Points on a hilly landscape, in no order, each with its height.
A ball rolls from a point to whichever of its 5 nearest points has the largest drop for the distance, and stops where none of them is lower. Distance is the straight distance between rows; heights are no part of it.
k330: [129 146 106 104 126 130  96  78 129 105 105 133 173 215 144  44 152 124
 107  92  84 145 150 119 134 167 111  76 137 177 146 154 145  85  95 137
 117  91  90 180 147]  height 193
k878: [ 86 108 133 165 106 141 106 162 150 127 193 161  86  95 122 200  82 145
 108 174 159 128  86 137 130  71 172 100 100 161 117  91 159 199 129  98
 151 182 122 116  57]  height 287
k575: [116 126 152 117 126 123  96 140 135 148 166 153  51 121 102 157  84 111
 131 133 137 158 112 108 154 111 141 107 123 127 164 121 138 208  83 103
 147 175 117 144 127]  height 97
k28: [176 130 162  79 109 141 146  91 108  93  93 105  87 142 138 108 119  96
 142  92 122 134 140 120 123 146  70 133 120 152 156 148 156 140  65 120
  97 106  99 171 161]  height 241
k36: [109 109 133 145 144 116 133 135 109 114 126 119 133 135 128 142 107 168
 123 136 146 144 126 144 100 137 147 112 114 121 115 125 143 152 126 153
 116 117  99 112 102]  height 300
k577: [185 134 180  87 132 148 125 125 145  92 119 127  49 126 109 134 128  80
 146 123 118 123 140 118 143 124  72 130 136 135 145 129 148 154  74  96
 100 134 108 195 157]  height 299
k920: [112  95  91 142 142  62 184 134 147 151  82 115 242 123 112  70 209 110
 137 116  66  96 106 126 125 163 165 197 120 124 118 125 107  67 172 134
 122  62 142  82 148]  height 308
k213: [128 120 118 140 159 112 116 111 113  88 109 118 177 174 157  79 156 150
 114 137  84 141 141 119 109 166 147 126 141 130 151 153 129  91 154 173
 107  89 107 103 129]  height 236
k444: [155 142 132 118 165 141 119 153 134  96 154 116  68  92  90 156 104 114
 140 142 147  99 122 145 145 119  88 144 143  95 122 117 135 143 130 132
 106 140 123 139 122]  height 671
k566: [128 105 131 136 132 143  90 157 152 115 178 152  72 103 103 171  98 131
 121 150 141 137  98 104 141  93 140 118 127 127 130  95 141 173  91 114
 147 186 107 124 105]  height 59
k531: [108 125 115 172 133 114 182 137 154 134 141 127 164  64 110 164 128 142
 149 123 139  78 103 140 119 115 134 145 113 132 110 120 127 144 161  87
 155 123 170 115  85]  height 498
k341: [157 123 117 131 144 120 152 120 131 129  84  96 158 131 146  69 182  86
 149 111 109  77 153 134  95 173 110 191 128 107 157 136 121  41 153 134
 122  54 123 134 137]  height 371
k151: [171 162 171 108 101 207 107 129 130 141 140 125  21 100 151 177 108  61
 108 154 160 130 118 103 151  87 101 137 122  90 167 101 131 151  30 122
  87 148 160 178 174]  height 348
k893: [ 83 146 106 163 133  83 133 111 118 175 107 158 224 155 136  78 161 173
 108 152  98 152 145 147  91 141 155 108 171 159 123 139 109 117 196 146
 164  76 163  74 119]  height 98
k241: [ 87  81 115 176 125  79 184 121 110 143 138 125 207 120 137 131 135 165
 121 111 107 113 109 143 148 121 192 147 109 129 114 113 112 151 177 131
 157  98 173  90 102]  height 171
k646: [160 143 133 138 138 164  95 164 148 130 132 146  38  64 144 205  95  63
 109 146 203 119 126 109 162  68 100 153 114  66 129 114 102 150 119 125
 131 170 138 149 107]  height 737
k204: [131 166 145 101  74 163  30 144 143 160 159 147  44 180 144 166  64 143
 124 148 139 182 133 105 127 124 172  76 117 135 156 158  97 157  67 145
 151 204 167 132 137]  height 449
k30: [141 150 151 100 100 123  72 125 151 159 151 137  45 161 119 150  71 122
 146 139 139 157 120 106 137 106 143  81 125 132 174 135 132 184  52 106
 147 185 139 162 128]  height 192
k447: [106 109 114 133 133  78 165  95 131 131 120 143 214 149 143  64 175 152
 127 140  92 122 127 122 115 153 154 140 184 130 148 131 125  93 177 130
 131  82 140  75 134]  height 181
k870: [142 111 130 121 136 136 125 103  92  80  91 102 145 193 144  69 140 139
 126  90  97 145 141 115 150 161 114 122 119 142 137 154 122 115  98 151
 110  95  95 145 166]  height 235
k490: [148 136 121 125 148 110 179 126 141 119  98 104 157 124 106 101 183 115
 153 116 118  77 140 149 101 161 122 190 119 105 165 125 119  46 167 111
 121  72 114 127 131]  height 389
k256: [ 74 131  92 147 147  41 156 113 128 165  77 147 225 158 119  57 173 147
 128 144  63 115 143 148  94 150 167 143 180 164 128 122 111 106 181 145
 160  81 155  77 126]  height 168
k926: [ 88 113 119 153 129 134  96 155 141 127 174 165  93 109 123 188  72 146
 108 177 168 145  94 128 107  93 151 113 113 139 126 129 153 171 140 106
 150 168 126 112  67]  height 292
k252: [158 137 160  94 101 175  69 133 144 134 151 122  23 106 122 177  88  98
 118 136 148 147 100  84 164  91 145 136 104  92 163  92 122 175  49 103
 116 149 156 169 154]  height 272
k255: [125 130 111 130 159 121 116 108  82 104 112 143 171 179 144  51 142 123
  95 117  89 146 124 121 124 163 131 106 155 161 138 154 133 113 148 156
 136  99 106 131 146]  height 258
k402: [129 129 149  98  86 149 106 119  90 155 125 125 144 191 132 107 118 170
 137 100 117 162 160 103 154 164 131  68 130 151 140 161 150 142  58 130
 145 136 104 128 157]  height 297
k576: [162 122 136  90 113 130 157  76  96  80  57 105 141 158 170  58 148  89
 138  92 108 135 162 107 130 160  76 155 127 123 122 160 104  96 126 160
  92  84  89 170 160]  height 160
k676: [138 150  69 102 130 138  95 131  82 167  94 149 209 210 164  43 148 139
  72 108 101 136 163 122  91 159 128  93 142 205 117 139 152  87 138 204
 145  52 132 115 164]  height 393
k148: [116 123 140 147 122 143 136 130 175 121 179 126  92  58 124 202  98 122
 119 165 162 122  92 128 124  57 140 113 107 101 100 102 122 147 122 101
 131 177 136  94  78]  height 557
k127: [128 141 124 144 141 143 140 135 181 176 142 122 103  21 144 222 151  60
 143 144 209 101 129 140 146  82 116 165 101  80 122  90 138 111 143  80
 122 212 159 133 105]  height 785
k592: [136 124  75  60 102 141 115 113 106 173  95 140 203 222 157  21 151 134
  63  68  80 123 171  89 121 169 113  64 131 230 135 164 109  74 118 200
 144  71 139 141 177]  height 109
k458: [116 134 139 113 121 143  87 156 109 161 139 144  76 151 113 154  88 145
 126 131 129 155 119 118 135 125 146  84 121 139 145 147 128 178  84 121
 147 182 129 132 123]  height 194
k616: [174 132 115 124 159 123 162 113 116 118  89  94 122 131 129  86 160  96
 151 105 120  84 144 131 110 177  91 174 140 100 151 137 127  77 163 139
 134  96 111 134 150]  height 380
k660: [102 121 130 134 135 135 120 145  90 133 166 148 163 163 131 144 103 180
  92 114 141 169 138 116 132 131 153  96 124 132 103 119 153 155 144 136
 126 143 101  98 133]  height 233
k242: [167 123 128 117 137 129 142 113 114  97  95 104 118 147 147  76 146 105
 149  83 123 109 136 122 102 156  91 163 116  89 134 144 123  96 142 159
 126  98 115 142 147]  height 319
k928: [102 122 122 151 135 108 160 131 175 121 146 110 153  72  87 161 182 150
 149 122 156  91 119 161 132 138 114 171 122 114 105 116 135 101 160  93
 135 140 162 130 105]  height 601
k58: [ 95 120 127 160 112 122 147 158 156 140 162 161 118  85 145 185  91 161
 131 163 157 131 115 153 117  79 162 107 110 156  97  98 142 186 173 101
 151 173 156  93  72]  height 340
k845: [158 132 138  96 137 157 113 158 130 110 142 127  52 107 111 167 117 104
 134 139 127 111 128 124 163 114  87 150 145 106 141 117 106 160 114 128
 110 160 120 150 148]  height 596
k34: [166 143 144 115 139 141 133 140 123 100 126 119  71  97  95 153 115 119
 144 131 126  94 149 125 157 125  68 147 153 101 122 136 128 121 125 125
  99 133 111 161 148]  height 632
k836: [138 125 126 124 149 173  94 146 163 119 149 128  66  77 124 210 104  92
 112 139 177 122 119 108 161  69 119 136 130  95 110  98 120 156 113 127
 133 174 117 129  96]  height 593
k278: [125 114 163 102 113 143  96 141  90 154 132 129 126 177 123 129 105 143
 138 118 112 168 138 101 150 148 162 102 141 154 143 144 145 145  79 135
 123 151 123 133 163]  height 304
k155: [134 139 133 121 153 144 136 142 176 143 165 102 102  53 103 198 127 120
 128 148 181 101 117 130 156 112 113 139 133 101 109 107 122 129 142 122
 122 162 145 121 104]  height 844
k866: [124 155 131 183 170 154 132 109 172 187 142 133  97  15 149 235 150  66
 134 174 220 115 120 149 148  66 142 156 118  74 119  96  99 136 154  24
 133 199 168 142  96]  height 835
k307: [101 110 123 156 130 132 108 148 130 139 152 166 104 112 132 174  75 169
 121 125 149 147 118 127 106 130 140 126 117 147 125 116 154 179 134 123
 130 163 117 112  95]  height 344
k201: [123 153  98 113 146 128 104  89 108 118  92 161 186 205 150  19 143 104
  88 100  86 142 156 117  99 172 119  99 138 186 133 165 126 110 147 165
 125  76  96 163 141]  height 342
k52: [167 131 138 119 156 117 123 123 104  97  87 121  90 135 109 127 111 121
 164 103 117 129 138 128 126 153  80 152 130 123 121 140 145 118 135 124
 108 118 107 152 123]  height 402
k109: [100 136 132 154 130 122 162 152 164 130 151 133 127  62 108 174 107 159
 149 146 140  96 100 150 126 111 126 123 126 141 103 112 132 160 165  91
 137 159 153 102  69]  height 416
k849: [160 135 172  87 115 132 115 113 143 124 126 115  46 142 101 143 114  90
 132 145 116 140 124 122 137 122  95 118 133 146 170 122 157 159  51 108
 114 148 117 184 170]  height 245
k726: [145 136 156  86  92 128 125  93 107 109  85 100 114 169 164  95 139  97
 132  94 113 165 155 115 121 150 102 131 114 125 134 149 138 125  84 150
 103 102  98 176 158]  height 205
k350: [123 134 132 138 160 133 166 138 178 136 154 107 164  74  95 158 175 108
 148 127 169  80 140 153 150 113 118 185 127 100 115 118 139  66 150  89
  91 144 129 153 138]  height 609
k2: [137 115 155  85 104 138 130 119 117 131  82 116  90 166 137 104 117 109
 144 100 120 159 155 122 111 146 111 114 116 152 152 132 154 149  60 118
  97 121  97 163 147]  height 238
k403: [ 54 130 123 169  93 128 115 161 127 161 179 185 108 119 141 191  82 149
 108 172 163 160 120 150 119  56 166  91  92 165 107 100 138 190 150 111
 153 174 156 105  74]  height 288
k505: [138 114 157 126 122 162  71 150 150 126 132 137  44  96 116 195  91 101
 107 127 165 141 122  89 176  73 137 130 103  87 122  96 123 166  89 124
 143 163 131 142 129]  height 391
k430: [160 121 138 127 159 136 160 149 143 114 126 104 102  87 103 135 133 123
 149 144 152  91 143 149 144 151  73 181 144  84 144 139 117  93 164 121
 104 121 133 160 134]  height 633
k432: [100 105 105 176 119  91 170 117 135 152 104 133 184  80 123 122 152 151
 145  91 130  85 120 156  99 129 161 162 112 116 106 125 119 122 167 126
 145  88 177  98 113]  height 239
k661: [149 108 120 121 150 108 174 125 150 121  57  85 194 129 138  64 205 102
 150 113  86  90 120 129  94 168 132 171 123 116 151 131 132  35 160 146
 124  58 131 112 148]  height 285
k285: [182 115 104 112 150 115 176 104 118 131  67  81 163 153 149  59 180  81
 148 112 108  80 132 111 107 170 101 199 118 105 170 151 109  37 139 173
 125  63 108 125 156]  height 396
k678: [121 162  91 148 152 115  97 111 112 126  94 162 192 196 172  54 157 149
  87 162  84 154 144 140  99 154 141 107 155 167 119 152 133 106 182 164
 125  69 113 101 139]  height 151
k821: [148 133 145 117 149 135 110 132 121 109 117 128  82 119  86 129  93 122
 151 110 134 124 137 132 133 125 106 134 130 146 143 131 144 164 114 119
 110 126 112 165 131]  height 375
k571: [138 120 150  98 110 150  93 108  93 104 113 120 142 191 149 100 138 142
 132  91  96 180 148 117 144 163 134 106 125 160 130 143 141 132  62 142
 118 116  85 155 169]  height 240
k426: [108 107 103 139 142  56 172 117 132 122  84 124 211 141 128  74 194 131
 137 135  69  93 121 126 115 145 156 160 138 129 139 127 118  75 169 158
 120  66 152  76 149]  height 225
k535: [112 108  96 163 141  69 174 151 154 158  63 148 216 101 103  96 190  96
 130 118  76  95 108 148 125 151 131 213 106 107  95 125 109  53 166 137
 118  29 136  84 136]  height 399
k507: [ 81 132 145 156  94 114 149 140  91 135 159 142 185 148 135 152 107 203
 102 137 119 153 128 157 127 119 146  84 132 124  91 121 132 148 155 133
 126 118 147  82 122]  height 189
k463: [ 94 121 134 155 117 102 126 139 125 121 146 145 156 127 129 148  90 189
 120 130 139 148 125 153 113 117 154 111 111 122 107 124 140 144 158 141
 117 134 151  99  90]  height 234
k847: [129 128 130 133 141 102 152 134 161 109 135 115 145  69  97 167 134 165
 156 123 153  88 108 143 122 134 131 158 120 110 124 114 133 115 169 111
 133 123 144 120 100]  height 591
k591: [118 131 114 132 147 136  88 130  88 117 138 143 175 188 142  80 132 164
 110 104 108 161 139 120 143 161 135  74 139 156 116 143 141 120 124 116
 130 119  81 129 169]  height 259
k600: [159 175 157 110 103 174  79 150 133 150 138 150   9  66 148 175  97  55
 109 127 171 130 114 104 164  77  89 159  87  69 128  96 128 155  65  89
  99 157 146 192 146]  height 441
k103: [109 124 130 155 127  99 168 130 127 119 117 112 157 100 123 135 123 167
 144 103 147 119 135 146 103 132 151 132 134  98 122 121 138 123 161 125
 131  94 158  95 101]  height 311
k648: [165 126 124 130 161 115 155 110 131 108 106  98 129 106 104 109 152 114
 154 117 121  69 144 152  99 164  88 181 134 101 144 138 128  82 154 120
 127  98 118 143 145]  height 435
k632: [139 143 154  91 132 142 109 148 148 124 126 142  64 146 100 148  96 110
 149 121 120 136 126 115 128 128 104 117 123 144 151 145 139 177  66  97
 123 139 117 172 143]  height 232
k483: [142 127 113 138 149 124 169 136 180 130 149 107 143  69 100 194 143 144
 142 136 159  91 128 140 149 116 105 163 128 108 113 123 120  90 148  97
 129 145 151 141 119]  height 701
k379: [137 119 117 167 124 166 147 135 162 146 159 126  91  18 138 226 138  91
 142 160 177  96 109 123 143  52 147 129  99 101  88 114 110 136 132 104
 142 190 169 102  65]  height 685
k733: [160 158 150  96 117 154 126 144 146 122 125 133  39  90 141 159 114  64
 113 125 144 124 142 112 173  97  93 167 135  74 120 125 118 149  86 125
  74 130 146 177 158]  height 500
k247: [ 81  97 114 184 143  61 163 116 108 146 115 154 225 136 102  88 162 167
 108 143  94 132 120 155 145 133 179 146 150 146 108 128 108 118 217 124
 156  84 168  80 124]  height 137
k216: [130 137 109 128 149 110 109  93 110  84 110 114 190 198 149  42 146 131
 110 129  91 133 138 104 124 176 126 122 159 152 137 163 136 102 145 173
 126  92 114 139 152]  height 274
k57: [ 88 121 107 174 100  97 167 132 131 126 134 130 169  91 122 144 112 183
 146 104 141 115 117 142  96  99 172 140 113 102 107 120 126 154 174 127
 138 115 162 102  79]  height 290
k134: [148 138 121 125 165 152 141 159 156 156 137  91  94  60 126 200 139 101
 143 146 192  96 142 134 140 100  93 166 131  76 126 120 114 107 140 116
  96 182 139 135 139]  height 800
k144: [108 114  99 147 125  81 176 123 140 135 102 131 188 109 117 101 166 136
 132 101 110 101 117 149 111 148 173 164 122 103 126 123 110  94 153 133
 128  70 146  95 123]  height 210
k868: [170 146 166  77  94 147 172  77 112  83  57 108 115 163 163  57 133  57
 139 101 137 132 153 129 102 176  49 157 117 134 124 138 117 114 112 137
  86  74  91 188 163]  height 66
k529: [186 129 179  70 104 169 130 125 135 130 153 114  23 116 134 158 113  64
 107 152 114 125 119  93 155 103  82 149 126 111 160 102 135 159  58 116
  86 134 133 165 177]  height 392
k548: [113 124 129 145 134 133 164 129 187 183 119 118 148  33 128 205 157  91
 163 133 185  92 134 150 174  79 140 183  97  92  87 109 119 101 149  91
  95 169 147 137 115]  height 744
k978: [ 98 109 124 131 122 111 147 125 110 131 135 109 180 136 146 102 122 183
 117 124  98 154 110 133  86 130 157 139 120 100 120 122 117 111 156 154
 130 108 142  93 116]  height 173
k589: [108 125 101 169 160  86 176 145 163 149  85 136 174 103 104 101 206 100
 135 116 118  76 127 167 127 148 114 189  98  87 108 136 115  56 180  90
 111  71 110 123 107]  height 491
k680: [147 102 122 139 135 119 116 150  91 125 128 129 138 152 142 136 107 167
 114 103 125 165 131 129 134 139 148 118 114 135 107 138 142 142 121 138
 116 124  92 122 132]  height 281
k455: [125 130 119 117 112 155  91 131  73 167 157 159 149 192 111  99 117 170
 121 133 110 155 156 111 135 170 143  72 146 164 124 151 120 138  84 118
 158 129 123 133 165]  height 296
k662: [155 110 102 127 154 110 145  96 119  82  99  80 195 160 156  50 176 113
 129 126  75 126 121 108 116 164 119 158 160 132 142 148 113  74 159 187
 120  86 107 111 160]  height 260
k597: [134 158 118  99 119 155 100  92  91 142  99 145 176 220 151  35 138 135
 103  89  94 154 140 102 144 181 114  53 134 187 154 148 118 120  96 133
 169 102 115 153 160]  height 350
k202: [107 123 153 121 108 136  60 145 129 171 165 148  49 127 105 174  85 131
 118 143 151 165 111 115 140  96 165  97 133 150 153 122 123 198  75 106
 162 193 145 138 126]  height 183
k308: [174 152 164  91 112 159 140 163 139 111 115 129  39 110 120 139 118  64
 134 124 121 128 128 126 166 120  85 166 148 114 129 128 115 123  85 122
  84 138 128 165 179]  height 415
k401: [145 122 129 143 141 102 139 146 110 109 123 104 132 111 126 136 104 176
 140 113 129 112 112 140  92 150 130 152 122 118 120 123 151 125 144 146
 124 119 125 126 108]  height 403
k473: [126 138 120 134 133 139 166 127 178 133 157  94 122  63  97 206 154 115
 143 119 181  89 130 128 146  97 134 146 106  96 104 109 128 107 142 102
 120 171 150 115  94]  height 774
k329: [160 142 122 112 157 147 122 152 140 120 145  95  89  72 106 181 136 101
 119 145 144  94 132 124 163 100  96 148 142  63 107 106 114 122 136 130
 115 167 134 138 140]  height 859
k540: [135 118 136 135 144 108 102 148 127 107 129 145  99 121 119 167  90 164
 141 133 138 121 110 138 117 119 108 133 121 139 129 122 140 169 147 139
 114 146 117 129 107]  height 154
k839: [111 119 131 163  84 149 143 142 166 117 179 162 109  66 132 205 116 122
 123 170 161 114 101 129 158  40 169  96 109 134  97  95 112 196 154  88
 148 192 154  88  59]  height 401
k187: [162 146 159 100 121 150 106 128 140 129 148 127  48 111 116 171 109  70
 117 118 119 144 111 106 167  85 105 147 114 106 142 105 122 151  56 112
 108 144 133 167 168]  height 347
k668: [123 112 108 122 132  98 171 106 108 114 120 109 195 126 130  94 152 168
 125 140  98 125 130 134  97 150 177 136 144 118 141 126 122  98 168 148
 137  82 140  96 132]  height 136
k139: [ 79 119 115 182  84 135 122 135 155 129 193 172  99  79 128 206  95 166
 147 177 145 131  89 144 143  57 159  69  89 159  98 100 122 194 169  84
 170 181 160  84  47]  height 328
k264: [118 141 136 116 100 142  68 143 121 173 152 152  54 159 134 168  75 134
 136 144 141 166 140 107 147 126 176  93 130 141 160 152 121 169  67 131
 162 204 150 145 127]  height 263
k961: [124 144 153  93  88 155  89 120  99 162 139 140 131 191 122  91 121 172
 118 123  96 171 167  92 138 181 117  35 161 151 143 151 119 116  73 109
 171 126 135 138 167]  height 188
k391: [138 113 134 116 118 124  98 151 100 138 120 143 101 141 120 145  91 144
 141 110 127 152 134 129 124 140 140 124 116 133 138 137 146 156  92 133
 119 156 114 141 131]  height 261
k286: [ 87 117 128 167 117 147  91 156 133 157 188 166  91 121 136 188  69 147
 102 174 168 159  98 128 117  84 160  96 101 167 128  87 153 183 132 104
 172 190 122 102  81]  height 172
k565: [118 120 138 165 128 150 109 152 160 106 189 155  79  84 115 201  89 133
 102 168 178 131  74 123 132  60 162  93 103 133 106  87 136 181 111 108
 157 194 124 102  61]  height 383
k630: [143 136 135 127 148 142  91 144 138 111 154 141  57  98  90 175  94 108
 130 130 134 127  95 103 153 109  92 127 128 118 123 107 128 178 105 129
 123 166 110 158 124]  height 387
k47: [162 120  94  86 111 117 173  93 110 101  64  63 160 163 179  48 181  47
 149 113  91  80 138 126 107 167  81 142 139 113 154 159  90  48 154 185
 129  76 107 152 153]  height 329
k512: [156 114 114 128 139 111 139  94 100  79 102  92 161 145 145  88 153 133
 137 126 102 113 133 114 104 160 128 139 137  95 137 168 127  89 152 154
 120 102  97 107 133]  height 265
k782: [149 114 110  99 133 128 126  82 110  64  98 112 168 174 145  41 161 101
 135 102  97 136 141 118 127 172 106 129 145 145 129 159 121  91 127 181
 107  95 102 151 150]  height 247
k917: [112 118 127 131 145 132  99 164 128 127 148 155  84 117 124 166  83 156
 138 139 125 137 105 147 118 122 113 134 122 128 133 116 152 176 120 127
 119 170  93 130  94]  height 349
k694: [162 141 141 114 127 171 107 162 142 131 138 124  46  80 123 193 128  75
 115 130 166 118 137 116 157  91 101 162 119  76 127 111 109 164 112 119
 105 165 127 147 133]  height 673
k43: [115 141 147  98  78 154  90 156  98 191 162 144  90 190 112 159  93 156
 135 136 125 177 146 122 143 150 168  67 129 149 111 165 106 168  65 132
 157 181 146 127 143]  height 320
k556: [166 130 130  72 115 126 184  90 129  77  67  70 144 164 161  12 145  56
 141  90 101 125 164 141 122 153  67 160 130 130 137 145 105  71 125 181
  99  67  89 174 172]  height 200
k486: [129 108 108 124 138  82 158 117 117 104  90 108 209 126 151  63 189 126
 126 142  76 114 115 109 104 175 147 156 129 113 149 132 124  52 149 158
 108  73 124  90 147]  height 133
k913: [131 117 127 128 149 143 120 146 153 110 172 125  82  73 119 210  98 129
 129 153 159 119 100 115 150  94 109 116 123  95 106 105 128 176 146 120
 138 182 131  90  82]  height 650
k326: [109 145 103 131 147  85 141  97 132 101 108 133 208 182 152  51 163 140
 119 162  64 141 140 133  75 142 158 108 180 150 141 139 127  82 167 165
 146  92 151 101 138]  height 242
k672: [ 74  93 109 189 124  87 179 113 101 138 130 142 205 132 114 102 156 164
 108 137 106 134 128 164 147 127 172 119 160 121 103 132  93 140 190 132
 171 106 182  67 121]  height 155
k947: [130 127 108 104 120 136 121  76 127  81  87 113 185 209 153   8 152  98
 113  96  66 145 142 110 137 174  89  99 152 171 136 161 120  94 132 149
 113  94  92 168 150]  height 316
k930: [142 141 162  90 108 138  91 140 144 130 164 121  32 122 113 139  95  91
 127 138 119 153 116  91 149 114 137 102 133 133 193 101 125 177  51 105
 133 186 143 160 146]  height 190
k92: [133 105  97 138 152 104 137 101 130  96 117  92 198 152 142  58 172 119
 127 131  89 120 122 134 107 156 129 130 150 125 152 138 122  70 162 152
 132  86 115 102 142]  height 209
k684: [132 131 130 122 152 127 172 160 153 115 151  96 132  63  81 159 140 138
 151 130 166 112 131 135 152 130 102 163 134  92 123 124 130  85 136 119
 111 147 144 129 123]  height 752
k796: [158 110 142  91  99 144 148  74 112  68  83 102 146 191 158  56 150  90
 133  88 109 147 144 112 129 147  95 135 115 139 114 151 133 104 107 150
 102  93  95 168 179]  height 201
k536: [122 128 136 130 153 112 163 131 148 125 135 102 147  77 110 129 154 125
 152 116 152  76 133 164 115 154 113 172 124  87 148 123 122  62 149  88
 114 103 120 148 131]  height 502
k788: [128 134 115 150 155 120 105 113  97 100 137 122 178 171 151  70 140 163
 100 145  88 153 139 129 110 153 133 112 174 142 123 128 128  92 143 147
 131  96 101  97 154]  height 226
k891: [126 127 153  97 118 142  89 138 154 139 154 132  45 131 105 143  93 117
 148 128 115 149 117 112 145 118 121 119 123 132 174 126 135 184  60 116
 136 153 117 160 137]  height 177
k227: [ 91 119 134 164  98 124 136 164 110 149 164 139 146 129 144 170  90 175
 119 132 151 150 134 150 110  91 155 108  97 146 100 125 153 180 125 151
 120 149 129  88 111]  height 250
k757: [ 59 126  83 183 146  67 143 109 113 187  78 155 229 176 108  84 159 157
 113 158  97 134 161 153 106 113 165 133 181 181 118 132 109 115 202 154
 177  83 183  77 126]  height 146
k806: [106 147 115 144 136 151  81  99  86 143 146 161 169 185 121  89 141 192
  90 136 111 140 135 130 104 163 143  65 150 159 121 137 131 116 132 128
 152  99 105 101 132]  height 223
k675: [144 140 103 100 120 132 143  63 140  73  93  92 181 198 160  34 161  69
 121  99  79 138 130 105 109 157  89 129 137 159 134 160 107  85 117 171
 108  91  95 157 180]  height 298
k54: [112 135 125 158 134  93 170 122 134 137 104 102 164 103 128 119 151 157
 152 105 136 102  90 141 108 142 157 168 105 106 143 129 125 114 150 117
 132 106 151 106 101]  height 302
k690: [143 161 150  80  80 148  82 131 110 158 149 139 110 190 128 115 116 159
 138 117 122 178 144 109 140 157 139  60 152 154 125 158 116 129  67 116
 131 163 117 129 160]  height 327
k977: [ 92 133 136 146 113 164  66 164 114 185 185 162  74 151 107 167  76 159
 128 151 170 156 110 119 135  99 175 108 118 156 150 116 133 196 104 123
 172 205 127 112 105]  height 264
k165: [171 133 142 103 117 135 152  88 100  84  68 107 108 159 136  83 125  81
 150  92 125 142 158 119 116 152  69 149 118 124 134 151 123 104 110 141
 110  91  92 173 166]  height 156
k954: [125 129 133 131 147 129 159 159 184 173 134  94 123  41 130 190 144  92
 147 136 189  94 139 150 165  99 131 185 109  83 125 112 148  79 138 115
  72 165 143 137 129]  height 699
k167: [ 84 132 105 172 118 109 160 137 132 139 155 138 143  85 120 168  99 171
 161 137 163 122 117 154 125  97 154 104 113 154 104 118 138 185 173 121
 134 155 173  99  71]  height 314
k210: [110 166  97 141 127 111 106 114 103 148 119 157 202 180 140  74 147 155
  81 141 116 150 155 146  89 150 152  96 175 168 113 127 129 102 187 163
 154  70 138  88 141]  height 43
k735: [142 126 108 138 127 151 150 147 172 157 152 110 122  24 122 221 144 113
 140 139 168 104 129 132 154  71 133 133 112 115 100 105 119 122 128  95
 134 184 148 107  72]  height 746
k106: [122 144 125  92  99 142  83 105  79 154 133 141 143 210 127  78 144 155
 111 111 105 151 144 112 127 180 128  52 139 178 142 156 135 123  84 121
 169 110 126 154 138]  height 301
k702: [123 152 105 136 122 151  79 109  82 164 119 176 172 203 136  71 147 159
  70 138 110 152 155 133  93 151 147 106 150 183 128 135 137  95 142 151
 160  87  88 115 135]  height 158
k709: [ 91 116 120 182  73 142 111 144 138 133 189 184 103  78 146 203  95 130
 136 201 157 127  94 146 149  44 174  90  94 175  86  88 123 207 173  73
 178 175 160  90  39]  height 198
k946: [123 110 125 109 124 141 100 131  96 118 123 135 146 176 128 115 125 165
 116  97 118 138 128 122 151 162 139  84 126 163 122 152 147 133  94 139
 125 145  86 131 145]  height 269
k508: [ 51 105 123 177 107 105 162 117 101 142 178 154 195 131 123 107 138 192
 110 123 139 161 138 177 132  95 163 101 135 140  75 127 123 164 188 123
 137 108 165  83 114]  height 169
k196: [ 88 125 124 154 108 120 151 138 128 148 147 137 147 106 135 170  85 183
 129 140 148 143 111 152 110  88 160 106 110 147  95 117 128 168 158 128
 137 146 164 102  70]  height 282
k664: [ 97 120 130 116 111 145  98 176 108 200 180 137 137 155 132 189  78 181
 117 142 148 159 121 143 119 131 164  89 105 161 116 117 146 192 109 138
 131 174 122 114 126]  height 333
k372: [112 125 138 132 158 125 118 149 151 117 154 135  93  98 110 161  98 143
 132 163 146 114 100 130 115 101 110 117 131 125 126 109 144 161 143 127
 134 172 119 123  83]  height 470
k266: [154 107 129 120 134 125 124 113 101 106  92 129 129 160 135  95 123 124
 149  91 123 140 143 148 128 162 110 140 114 141 135 149 143 135 110 151
 117 113 105 136 147]  height 273
k89: [162 139 148 117 116 140 133 110 111  91  93 121  90 138 116  97 118 105
 165  84 133 132 142 129 131 137  81 143 133 134 134 140 123 139 104 123
 112 110 101 177 144]  height 248
k755: [131 116 133 153 153 115 120 110  91 112 139 119 174 162 137  96 127 160
 107 135  99 152 127 129 118 159 149 114 154 116 118 144 153 113 156 139
 122 103 108  96 136]  height 204
k26: [ 99 120 151 138 138 128 121 121  87 120 149 157 190 174 131 116 122 194
  81 136 111 156 123 148 108 135 140  93 148 138 100 124 139 124 137 130
 133 107 116  96 138]  height 213
k5: [127 150 163 102  99 137  70 130 140 133 179 137  26 148 137 148  78 113
 123 133 140 153 101  83 142 120 180  76 132 118 170 131 117 171  58 101
 171 202 145 161 146]  height 271
k13: [134 129 129 140 157 111 139 142 130 117 127 119 121 114 118 145 110 166
 148 128 151 111 115 136  81 135 114 139 130  98 133 128 141 138 159 127
 135 128 121 130 109]  height 458
k567: [144 126 142 148 141 169 109 152 160 113 154 121  76  50 136 221 119 104
 131 155 181 109 102 119 139  62 125 129 122 105 122 104 114 132 131 107
 125 190 137 105  82]  height 724
k907: [166 152 153  95 142 148 165 121 122  80 101 109  70 112 117  95 131  96
 169 109 133  92 149 133 139 148  60 140 156 121 112 140 136 110 119 119
  88 101 111 175 165]  height 395
k260: [138 115 102 113 158  94 185 142 161 139  65 124 202 126 131  82 216  72
 149 123  84  87 143 147  88 155 105 207  94  89 116 118 131  20 152 137
 106  39 115 128 157]  height 410

Where does a ball stop that starts at each point below?
k58 | k210
k26 | k210
k109 | k210
k946 | k868
k127 | k486
k134 | k486
k548 | k486
k430 | k868
k227 | k210
